Each scene shows the same named points in several views. A view is turned or mirrored, and shifted as a whole, has a little noise and may leave points out.
(in the rows, 128 means zero)

Scene 1
View 1
K_470: 103 144 145 123 131 119 135 118 120 125 133 154 147 141 129 135 118 124
 116 102 128 148 113 119 125 117 133 123
K_203: 105 145 143 143 126 119 131 112 123 149 134 141 133 142 140 119 133 132
 114 113 141 133 104 128 133 133 130 119
K_995: 108 147 141 141 126 121 127 113 118 155 131 122 130 140 146 111 140 128
 118 119 149 140 99 119 129 133 131 127
K_820: 112 150 140 108 131 121 128 115 105 125 127 130 146 132 130 127 130 112
 124 114 126 163 117 97 112 110 129 137
K_196: 107 145 143 138 128 120 130 114 118 150 132 127 134 143 147 113 136 126
 116 116 148 140 98 123 130 129 134 127
K_45: 113 149 129 136 116 122 128 103 117 137 125 160 135 126 116 134 139 136
 117 112 105 135 136 120 123 139 119 108
K_656: 113 150 132 136 119 122 125 107 112 145 127 138 133 131 128 122 142 130
 119 118 126 139 118 119 125 135 124 119
K_266: 107 147 146 120 132 121 130 118 111 134 131 128 142 141 141 121 128 116
 120 111 141 156 104 107 121 114 133 135
K_368: 114 148 135 129 124 122 124 107 109 143 128 129 135 129 134 121 142 124
 122 120 128 148 117 108 120 130 124 127
K_998: 103 145 141 127 129 120 136 115 122 126 134 160 143 140 126 137 119 128
 114 101 124 142 117 122 128 122 130 115
K_199: 106 145 146 141 129 120 128 116 116 158 133 115 131 144 153 105 139 125
 117 121 158 141 91 120 131 130 133 132
K_875: 100 142 151 134 134 118 135 120 123 144 138 131 139 151 152 115 123 124
 114 109 156 142 90 126 134 122 138 129
K_867: 125 155 124 121 116 124 118 99 96 142 116 120 132 114 123 120 161 121
 128 131 112 157 134 94 106 131 116 130
K_484: 112 147 139 160 119 123 121 108 116 183 131 100 116 139 161 91 159 135
 118 135 164 127 87 126 135 151 129 128
K_376: 121 153 129 133 117 125 118 103 101 159 121 105 125 123 139 106 162 123
 125 135 132 149 117 102 114 137 120 133
View 2
K_820: 125 98 109 119 129 134 116 137 152 107 126 128 131 127 136 136 122 142
 118 135 112 124 128 126 131 92 131 106
K_484: 129 113 163 119 156 113 121 124 109 177 142 168 169 140 118 137 146 144
 110 148 108 108 139 102 144 108 142 135
K_199: 131 110 145 120 147 122 119 121 118 149 135 154 159 129 124 133 138 146
 116 144 109 115 136 109 143 99 141 119
K_196: 131 117 141 122 142 124 120 124 118 143 132 147 151 124 126 132 139 138
 117 134 114 120 133 114 149 104 137 119
K_998: 133 132 126 127 127 131 115 132 121 121 123 125 128 108 131 128 142 122
 122 117 131 131 126 135 157 110 128 111
K_867: 109 110 119 110 127 124 113 167 154 139 136 130 122 151 133 156 132 122
 111 144 118 113 127 137 119 110 130 135
K_995: 129 116 143 120 142 121 118 127 120 149 133 148 152 129 123 135 140 138
 116 138 115 116 136 116 144 107 136 122
K_875: 137 114 139 124 144 127 120 111 113 134 128 148 155 112 126 122 138 145
 120 130 113 125 134 111 156 100 140 108
K_470: 134 124 122 127 130 132 115 128 125 115 122 125 132 108 132 126 138 127
 122 119 128 130 127 131 155 106 131 106
K_45: 121 139 130 121 125 125 114 155 126 137 130 123 117 124 130 145 146 105
 117 122 138 124 125 145 148 123 126 131
K_368: 123 115 129 117 133 125 116 146 135 137 131 135 134 134 129 142 136 130
 116 136 119 117 131 129 138 108 132 124
K_266: 128 106 122 122 135 130 116 129 136 122 127 137 142 122 131 131 129 142
 120 134 112 123 130 121 141 95 135 107
K_203: 132 127 143 124 139 123 116 127 113 145 132 143 145 118 124 131 146 130
 119 128 124 122 132 123 155 111 136 120
K_376: 115 109 138 112 139 120 116 150 135 156 139 147 143 149 125 150 137 132
 112 147 112 109 133 122 129 108 135 135
View 3
K_998: 121 105 142 132 125 112 123 150 150 128 137 139 136 120 142 115 148 146
 125 133 103 98 116 132 125 142 124 135
K_368: 116 107 146 137 142 128 112 139 149 127 145 130 131 104 122 120 155 137
 117 134 125 131 115 135 111 134 117 125
K_376: 114 109 149 142 150 134 109 134 147 128 147 132 133 99 114 123 167 124
 115 139 141 152 118 138 102 128 108 115
K_820: 115 103 140 135 133 126 108 138 153 121 153 117 117 104 111 128 137 157
 128 122 107 127 114 133 109 147 126 131
K_875: 117 107 145 132 128 104 142 136 156 121 132 148 120 118 117 127 149 125
 137 152 116 123 140 153 122 145 114 123
K_45: 119 108 145 136 138 128 108 152 142 135 143 136 152 113 153 110 164 145
 105 130 122 107 100 119 119 129 121 132
K_656: 116 108 147 138 139 125 115 143 146 131 141 136 140 108 134 116 163 136
 114 137 127 125 114 132 114 132 116 126
K_995: 117 110 149 137 138 115 128 137 152 125 136 146 128 109 117 125 160 120
 126 150 129 138 130 147 116 135 109 119
K_867: 113 107 145 143 151 145 90 137 145 132 159 113 134 94 118 121 157 147
 106 119 132 144 99 122 97 128 117 122
K_470: 122 103 140 130 122 111 124 148 153 125 137 134 129 120 137 119 141 155
 130 131 97 95 119 133 127 147 130 139
K_203: 118 109 148 135 134 111 133 143 151 128 130 150 135 117 133 119 163 124
 124 148 122 120 126 142 122 135 114 123
K_484: 113 114 155 140 146 114 139 130 151 127 129 159 131 107 111 123 179 94
 124 166 149 159 139 156 110 129 98 108
K_266: 115 102 142 135 132 117 121 136 155 123 143 129 116 111 111 129 141 141
 133 136 111 127 125 144 114 147 119 127
View 4
K_376: 127 125 139 156 140 123 113 124 120 159 136 130 123 111 182 133 122 113
 123 124 135 96 124 133 141 132 156 138
K_875: 118 160 123 127 127 112 99 123 121 146 163 109 140 125 150 149 122 114
 104 131 134 118 103 143 118 130 135 100
K_867: 133 124 134 153 149 132 112 145 134 155 118 131 117 120 175 114 116 117
 135 138 131 88 140 127 148 119 156 158
K_998: 119 160 122 125 130 122 99 147 129 140 143 119 130 138 128 130 125 118
 121 148 120 116 120 143 133 115 132 124
K_820: 134 142 113 128 149 126 97 148 141 146 133 109 128 129 163 118 104 116
 120 147 136 94 132 132 126 113 149 134
K_470: 122 160 118 123 133 121 97 146 132 142 144 113 133 137 136 128 118 117
 118 149 125 113 121 141 127 115 135 121
K_199: 121 140 136 146 130 112 107 110 114 157 160 118 137 111 176 151 124 110
 107 118 141 107 103 141 126 140 146 107
K_196: 122 144 131 139 130 118 105 123 118 153 152 119 133 119 163 142 123 113
 113 127 134 108 110 143 129 133 143 115
K_656: 122 141 135 145 132 124 109 135 121 151 136 131 124 125 151 130 128 117
 127 136 123 106 124 138 143 126 142 134
K_45: 119 148 136 142 129 128 111 150 123 145 128 139 118 136 133 121 134 122
 136 146 112 113 132 139 154 119 136 144
K_368: 127 137 130 143 140 123 106 136 126 151 136 124 126 123 163 128 121 115
 124 136 131 100 125 137 138 122 147 135
K_203: 117 150 133 139 126 118 106 126 116 149 151 126 130 125 147 143 130 115
 117 132 126 116 111 145 135 130 137 116
K_995: 121 142 136 145 131 117 107 121 117 154 151 123 130 117 167 143 124 113
 115 125 135 108 112 139 131 134 144 118
K_266: 129 147 118 130 143 121 97 137 134 147 146 108 135 125 165 130 110 112
 113 138 137 101 119 137 121 121 145 121
View 5
K_656: 114 122 123 120 111 144 122 134 124 132 136 130 129 115 139 121 141 128
 123 129 138 118 128 124 128 109 120 131
K_470: 137 119 118 134 111 153 107 128 137 137 134 137 118 124 123 142 139 122
 134 140 141 110 125 135 125 141 119 133
K_266: 130 110 120 138 111 149 101 137 140 125 129 123 111 114 126 128 159 121
 141 137 133 117 116 137 128 122 128 125
K_995: 117 121 138 132 103 137 105 135 123 125 125 116 127 110 128 115 160 119
 131 131 132 125 126 125 138 109 121 139
K_203: 121 128 137 130 102 139 108 130 121 134 128 125 131 117 125 125 148 120
 128 133 136 122 130 125 135 121 114 144
K_998: 135 124 120 128 109 153 115 126 133 142 136 141 123 126 125 141 132 125
 130 138 142 111 128 131 123 141 115 136
K_368: 116 115 119 126 112 144 117 137 131 126 134 127 123 113 137 120 148 128
 130 131 135 117 121 129 125 106 126 124
K_199: 117 120 144 139 102 135 96 138 123 123 121 110 122 106 125 113 171 115
 135 131 129 128 123 127 141 108 122 140
K_196: 124 121 138 139 104 140 97 134 129 127 125 117 120 111 124 124 163 116
 137 136 132 123 123 129 138 118 121 138
K_45: 117 126 112 113 113 150 135 130 123 141 143 146 135 125 143 130 120 136
 116 129 144 112 134 124 116 116 116 130
K_867: 103 103 101 114 121 149 134 143 136 119 142 129 119 110 155 114 142 141
 125 124 133 115 116 130 115 86 137 104
K_484: 101 128 159 135 94 123 102 139 108 121 118 101 135 100 129 97 175 115
 128 126 125 136 130 118 150 89 117 148
K_376: 102 113 126 122 110 139 119 143 122 118 131 116 125 103 145 105 157 130
 126 124 130 123 120 123 130 85 129 121
K_875: 132 123 143 143 100 140 92 131 129 130 120 116 120 112 115 127 164 112
 141 138 133 125 125 130 141 129 117 145
K_820: 129 102 103 133 116 156 109 137 149 124 136 132 106 116 135 132 151 128
 141 137 133 111 113 139 119 118 135 110
View 6
K_820: 132 124 120 114 115 110 158 105 135 105 144 101 123 140 114 122 133 112
 120 101 113 120 141 103 123 109 117 109
K_196: 141 126 125 130 121 130 132 120 145 124 136 119 111 135 137 121 147 116
 124 119 143 143 147 124 135 105 118 116
K_484: 138 121 120 128 121 140 113 120 150 131 140 129 110 140 155 115 170 115
 126 129 174 164 157 134 142 92 127 135
K_995: 138 125 124 129 120 130 132 117 144 122 139 118 111 137 138 119 148 115
 125 120 147 145 148 125 137 102 121 121
K_45: 127 147 148 113 120 123 136 114 113 119 142 97 92 134 115 109 103 136
 120 121 122 136 144 132 125 105 137 109
K_199: 139 121 119 131 120 131 131 118 152 122 139 123 117 137 143 121 159 112
 125 121 150 147 149 121 138 102 118 123
K_376: 124 124 124 104 115 123 132 104 129 116 151 104 112 146 132 108 152 119
 119 114 151 149 154 120 129 91 135 133
K_266: 136 125 118 122 116 115 155 110 141 109 142 108 123 138 123 125 140 110
 122 106 120 124 141 107 127 110 114 108
K_470: 143 137 133 135 121 123 149 121 138 115 132 111 109 131 119 125 117 119
 125 113 112 124 136 118 131 119 114 95
K_368: 128 130 128 113 117 120 140 108 129 115 145 105 111 141 125 114 134 121
 121 113 133 137 146 119 127 101 127 118
K_867: 114 127 128 89 111 112 144 94 113 106 157 88 113 148 115 104 134 124 115
 106 132 135 151 112 117 93 139 129
K_998: 140 142 140 134 121 123 145 122 133 117 132 109 101 129 119 123 110 125
 124 117 111 127 136 124 131 120 117 96
K_203: 142 135 133 135 121 131 130 124 141 125 133 119 103 133 135 121 132 122
 125 123 139 145 145 133 137 109 122 111
K_875: 149 125 123 144 122 131 138 126 157 122 130 127 115 133 138 130 147 110
 127 118 137 138 142 121 140 114 109 108
K_656: 129 136 135 116 119 124 133 114 125 118 142 105 103 138 125 112 127 126
 121 120 135 140 147 127 129 102 131 116

In a view up to two points have been moved. Name them for each view, in the order of its rows, or write -.
view 1 => K_484, K_376
view 2 => K_820
view 3 => K_470
view 4 => K_875, K_199
view 5 => K_196
view 6 => K_266

Scene 2
View 1
K_766: 111 112 140 123 117 136 148 134 117 171 120 113 128 133 140 119 136 124
 162 143 142 157 119 156 135 115 151 126
K_788: 139 119 130 134 118 152 120 137 134 153 120 145 135 132 134 127 141 149
 162 134 136 139 131 120 132 103 118 126
K_334: 151 117 133 116 129 138 123 122 120 123 105 135 141 122 130 115 137 134
 147 143 129 140 117 123 135 117 125 117
K_607: 150 111 124 136 120 128 106 141 123 138 96 166 134 128 121 130 125 144
 139 113 160 132 124 106 146 121 113 136
K_836: 152 111 128 123 127 128 112 129 116 123 92 153 138 123 123 122 128 134
 136 123 149 136 117 114 144 125 119 127
K_342: 174 114 125 113 139 123 102 116 112 91 81 157 145 115 118 116 127 133
 120 126 140 131 111 103 147 129 113 119
K_544: 162 115 131 107 139 127 118 115 113 101 91 139 144 118 125 113 131 128
 131 137 130 137 109 118 142 127 123 114
K_194: 164 120 124 128 128 147 101 127 132 121 104 161 142 126 126 126 138 152
 145 126 136 129 127 98 137 109 102 125
K_11: 136 109 134 113 128 115 134 125 104 135 95 124 133 122 127 113 125 116
 137 135 150 150 108 142 145 133 146 125
K_281: 138 122 133 128 124 161 126 130 138 151 127 136 138 133 139 124 147 151
 170 145 122 140 132 123 124 100 119 119
K_566: 166 110 132 96 145 107 120 109 95 85 72 134 144 110 120 105 120 110 111
 135 141 141 98 124 152 143 133 115
K_392: 156 131 132 117 134 182 125 115 148 127 133 128 149 132 145 117 160 159
 174 165 89 134 132 116 113 90 110 100
K_200: 143 110 137 106 133 120 133 119 105 122 97 121 137 121 130 110 130 116
 136 142 137 149 108 140 143 129 142 119
K_906: 149 108 133 113 131 116 121 125 106 119 88 138 137 119 125 114 125 120
 129 130 151 142 109 128 147 130 132 125
View 2
K_788: 125 113 120 124 120 116 125 136 122 136 115 139 125 109 126 151 122 116
 115 132 106 148 141 120 136 149 108 114
K_334: 121 142 131 119 123 124 135 124 110 129 125 140 116 126 121 138 138 131
 134 133 123 140 147 112 139 139 126 120
K_392: 117 141 134 108 110 138 146 134 80 145 111 161 136 98 118 141 144 132
 120 135 88 154 157 88 143 180 92 90
K_544: 126 156 143 112 126 121 133 115 100 126 130 151 112 139 121 125 145 137
 146 133 140 133 140 119 138 127 142 126
K_342: 139 152 148 107 128 107 125 109 94 132 132 161 113 145 128 117 139 136
 146 137 149 133 127 130 130 119 148 128
K_200: 112 155 129 125 125 132 140 124 118 120 131 130 105 137 112 135 145 136
 145 132 134 134 153 111 142 129 138 130
K_836: 133 132 132 120 129 110 123 121 116 129 126 144 113 134 127 134 128 124
 136 134 135 138 132 131 134 124 138 130
K_906: 121 145 131 125 129 117 129 120 123 121 133 133 103 141 120 133 136 130
 143 132 143 132 141 124 136 120 146 135
K_11: 111 144 120 133 129 127 134 126 140 115 133 117 100 137 112 143 138 129
 142 129 138 132 153 120 140 123 140 139
K_607: 141 113 127 120 128 97 113 124 123 134 122 145 118 127 134 140 116 115
 125 133 131 139 121 142 126 122 131 128
K_194: 142 125 137 108 123 103 121 122 97 142 118 164 126 122 134 131 128 123
 126 136 121 145 125 128 130 138 122 114
View 3
K_766: 140 108 131 159 145 152 138 134 116 161 129 139 132 119 131 103 130 127
 168 106 157 101 143 131 113 136 150 111
K_607: 148 147 113 142 123 135 123 139 110 131 145 139 112 134 136 121 138 123
 131 126 111 138 130 112 134 100 115 111
K_281: 146 124 117 168 140 123 135 145 127 151 115 131 126 122 147 99 121 140
 143 126 152 94 146 99 129 127 127 117
K_11: 157 107 120 134 119 150 134 123 103 149 142 138 121 141 123 125 112 106
 149 118 139 124 128 152 114 123 151 109
K_334: 161 116 107 146 119 125 132 134 116 145 127 131 120 140 140 118 106 122
 133 132 142 111 132 126 126 120 135 115
K_906: 163 115 110 131 110 139 130 126 105 141 144 136 115 146 129 130 110 108
 135 127 127 130 125 144 122 111 140 109
K_566: 182 102 96 115 89 128 128 117 99 136 144 132 110 164 127 144 85 97 121
 142 127 135 114 162 122 113 148 112
K_194: 159 141 102 149 118 113 123 144 120 130 129 132 112 139 149 119 119 130
 117 140 122 122 133 99 141 107 112 116
K_392: 161 111 102 174 133 95 139 148 137 152 96 122 125 127 162 95 93 147 126
 146 166 73 147 88 136 137 126 125
K_342: 173 126 93 124 96 117 125 130 109 127 140 130 105 155 138 138 100 110
 110 148 115 136 119 129 137 101 124 116
View 4
K_836: 141 131 132 116 134 129 119 137 137 114 103 132 147 127 161 126 119 133
 141 138 106 136 119 121 162 129 128 110
K_334: 140 119 136 127 124 138 115 147 116 116 106 117 143 130 146 129 124 132
 139 152 100 135 117 123 156 140 120 123
K_194: 140 120 118 94 131 131 121 142 128 122 102 114 144 129 152 135 117 137
 161 145 92 134 137 119 173 141 113 110
K_766: 111 141 140 159 119 98 134 139 105 113 136 155 113 131 130 106 139 128
 127 141 114 153 111 93 119 135 119 127
K_607: 134 139 120 98 138 114 126 130 144 117 106 138 142 128 166 124 116 136
 154 129 104 138 131 113 170 127 125 102
K_788: 121 130 118 111 126 109 133 142 114 124 122 129 121 130 136 121 128 134
 158 143 95 146 137 102 150 143 107 116
K_566: 158 122 159 147 129 159 100 143 138 103 86 129 173 127 169 132 122 130
 111 146 117 126 87 143 158 125 147 120
K_200: 141 128 150 150 121 137 112 145 117 109 108 132 145 129 145 123 129 128
 121 149 111 137 99 123 141 134 131 126
K_281: 119 122 121 119 119 112 130 147 100 125 126 122 115 133 126 122 133 132
 158 152 92 146 136 102 146 151 100 124
K_392: 125 101 121 120 109 136 122 166 79 127 117 92 116 133 109 133 133 132
 163 174 80 140 138 111 145 168 87 134
K_906: 143 133 145 136 130 132 114 137 135 108 104 137 152 126 161 123 123 131
 125 140 114 136 103 125 153 125 137 116
K_544: 148 119 144 132 126 148 109 144 125 111 98 118 156 128 154 133 121 130
 132 149 105 132 105 133 158 136 131 121
K_11: 132 139 149 154 127 124 119 138 126 108 114 149 142 129 153 116 131 127
 118 138 117 143 99 116 137 127 137 122
View 5
K_566: 86 124 155 147 119 105 115 135 121 130 137 117 154 99 142 108 119 108
 158 129 138 128 78 122 83 168 140 137
K_11: 117 100 157 137 113 117 128 145 135 122 125 138 148 122 132 114 104 120
 125 111 130 127 110 124 102 149 130 137
K_766: 126 80 142 127 98 119 143 155 149 109 109 159 140 149 127 116 99 131 99
 99 130 126 133 130 126 127 126 130
K_334: 90 122 131 129 116 109 135 142 127 115 119 141 145 130 140 106 127 121
 131 125 139 137 109 126 125 130 132 121
K_342: 84 152 145 134 139 107 124 130 111 124 141 121 152 102 143 99 136 110
 158 139 138 144 91 120 109 142 134 128
K_200: 95 107 142 137 105 107 128 146 132 121 122 135 148 125 139 112 117 119
 132 119 138 127 101 125 106 149 137 129
K_788: 108 127 129 118 127 117 148 143 128 107 118 154 140 142 137 100 126 129
 113 120 136 147 132 128 151 103 124 117
K_544: 83 130 140 135 121 105 127 138 121 121 129 130 150 114 143 105 128 114
 146 129 140 135 93 123 110 144 136 127
K_281: 96 118 117 118 112 110 150 148 133 104 108 157 138 150 137 104 129 131
 111 120 139 143 129 128 154 101 126 111
K_836: 108 137 148 127 136 116 132 134 121 118 136 136 148 116 137 100 124 117
 136 126 133 146 109 122 122 129 127 129

In a view up to two points have been moved. Name them for each view, in the order of its rows, or write -.
view 1 => K_200
view 2 => -
view 3 => K_766
view 4 => K_334
view 5 => -

Scene 3
View 1
K_650: 124 138 132 127 136 142 128 129 111 112 141 134 122 152 132 124 115 128
 131 133 159 118 139 116 142 118 131 141
K_57: 124 130 136 131 138 138 127 124 117 116 146 130 130 148 133 124 115 125
 135 135 162 119 137 124 143 115 126 137
K_860: 124 143 125 117 122 148 126 128 110 112 138 144 105 156 124 125 123 127
 130 139 147 121 132 107 134 123 136 147
K_417: 124 133 138 136 145 145 128 131 109 112 142 127 138 148 135 127 113 134
 127 131 171 114 148 122 145 116 127 136
K_260: 123 119 142 132 141 129 125 114 131 122 153 125 138 144 134 123 117 118
 143 139 164 121 126 133 142 109 120 131
K_554: 114 137 122 131 159 122 145 135 105 79 135 113 116 151 164 104 89 117
 153 106 165 103 159 136 174 117 127 132
K_817: 127 127 139 129 131 144 121 120 120 129 150 138 133 148 121 131 126 128
 128 146 162 124 128 118 131 113 125 139
K_134: 123 126 136 130 140 133 126 120 122 117 149 128 132 149 134 122 116 122
 139 135 163 118 134 126 143 113 125 135
K_209: 128 124 139 119 116 141 114 107 135 142 154 148 122 150 109 134 138 118
 133 158 146 133 107 113 118 112 125 143
K_841: 126 135 136 136 144 146 129 131 106 110 142 129 136 150 136 127 111 135
 125 128 171 115 149 121 146 117 128 137
K_776: 121 141 120 108 118 132 129 121 119 107 140 144 89 157 130 115 120 110
 148 137 135 123 121 113 138 122 134 148
K_316: 124 124 135 118 124 130 119 108 137 128 154 140 116 149 122 123 127 110
 144 149 145 128 110 122 129 112 125 140
K_796: 119 148 115 110 122 133 133 129 109 95 133 141 84 158 137 111 113 113
 148 129 136 117 132 111 145 125 137 149
View 2
K_57: 117 135 125 147 126 123 119 130 142 118 119 105 125 125 131 138 141 129
 132 148 147 127 114 113 125 132 137 129
K_817: 120 138 117 130 125 135 121 139 138 118 131 115 128 121 129 140 144 128
 132 133 140 133 117 116 118 136 128 129
K_316: 124 152 121 125 117 142 131 139 134 116 132 116 111 129 127 139 134 99
 132 128 140 114 122 114 122 139 140 122
K_417: 115 127 127 157 132 115 118 122 144 114 110 102 134 124 130 137 146 144
 133 156 151 135 113 110 127 129 132 130
K_209: 127 151 112 112 118 151 132 147 131 115 146 128 118 123 125 143 141 107
 130 114 135 124 125 115 115 141 128 124
K_860: 131 137 125 142 127 130 145 118 130 97 123 125 136 124 118 135 141 128
 133 140 146 126 130 101 124 134 129 125
K_650: 123 135 126 150 127 123 128 123 139 109 117 111 133 123 126 135 142 132
 133 148 147 128 120 108 126 131 133 130
K_776: 136 147 130 141 122 131 154 114 129 92 118 123 124 132 117 133 133 105
 134 141 146 107 133 97 128 134 142 122
K_841: 114 126 126 155 131 116 116 125 144 116 113 104 135 121 131 136 148 146
 134 154 149 137 112 112 125 130 131 133
K_796: 137 143 135 154 123 122 157 103 131 89 108 119 128 133 114 129 133 113
 135 151 153 107 133 93 134 131 142 124
K_554: 112 132 146 186 130 96 125 98 151 113 84 80 120 136 132 128 133 126 137
 184 164 112 109 104 139 122 158 129
View 3
K_860: 133 146 97 143 110 128 131 134 128 130 120 119 149 121 137 129 159 119
 138 146 118 148 120 126 126 126 118 137
K_134: 132 128 120 133 115 152 135 148 142 120 125 143 144 117 133 130 140 119
 138 135 127 141 123 124 121 128 121 126
K_57: 132 129 119 132 116 151 134 146 139 120 123 140 144 117 133 131 139 121
 139 136 127 141 122 126 122 127 120 124
K_776: 134 136 105 157 108 121 131 132 130 134 124 121 150 124 133 115 173 127
 121 144 125 139 126 140 130 124 131 144
K_316: 121 122 122 139 113 131 124 127 126 116 109 115 145 119 128 115 142 143
 132 130 130 141 134 146 138 119 124 130
K_554: 150 125 129 151 115 165 150 172 164 135 156 181 145 119 136 132 168 101
 113 145 135 126 120 120 106 135 140 134
K_841: 135 138 111 130 116 156 137 152 144 122 127 147 145 116 136 140 138 108
 146 143 122 146 115 113 117 130 115 123
K_260: 124 114 134 128 117 155 129 144 138 110 115 138 142 116 129 124 125 134
 138 125 134 139 132 136 128 124 121 117
K_417: 137 136 111 131 115 155 138 154 145 123 129 149 144 117 136 139 142 108
 143 142 123 144 115 114 114 130 116 124
K_796: 140 141 102 161 110 124 135 139 136 139 134 130 150 123 136 120 183 117
 119 150 125 139 122 134 123 128 134 148
K_209: 116 129 112 131 112 125 119 118 114 113 98 100 146 119 130 118 133 145
 145 128 124 150 130 143 142 118 113 127
View 4
K_796: 152 114 118 148 145 123 96 160 118 126 145 119 104 114 116 129 148 108
 112 133 135 144 166 95 114 105 113 129
K_841: 142 88 92 141 146 122 99 139 134 127 147 106 121 134 109 144 154 120 126
 129 147 127 169 128 135 156 126 139
K_209: 133 97 118 133 121 127 96 101 138 125 131 130 126 97 103 139 111 114 120
 121 108 110 174 112 107 128 141 123
K_860: 140 101 112 146 136 123 94 136 131 124 146 114 116 115 107 144 139 107
 118 132 136 128 177 99 118 123 122 134
K_57: 145 94 98 140 145 124 100 140 129 126 142 115 117 126 113 136 150 122
 124 126 138 130 164 128 128 146 125 135
K_817: 135 91 105 136 134 124 99 116 137 126 137 120 125 115 106 142 132 118
 125 124 127 116 172 123 122 146 136 130
K_650: 142 95 103 142 143 123 98 139 130 126 144 112 116 123 110 139 147 116
 122 129 140 129 171 116 126 141 125 135
K_134: 145 95 101 136 144 125 100 132 130 125 135 122 120 121 115 130 146 127
 125 122 130 127 161 133 126 146 130 130
K_260: 144 97 100 131 142 127 103 126 132 125 131 127 121 118 117 126 141 132
 129 118 123 124 156 144 125 152 136 127
K_776: 149 114 121 144 139 125 97 146 120 125 139 124 110 106 115 129 136 111
 113 130 125 137 165 97 110 106 119 125
K_316: 141 107 116 133 131 127 100 117 129 124 128 135 119 101 114 126 124 122
 122 119 111 122 164 120 110 126 136 121

In a view up to two points have been moved. Name them for each view, in the order of its rows, or write -.
view 1 => K_417
view 2 => -
view 3 => K_134, K_260
view 4 => K_57
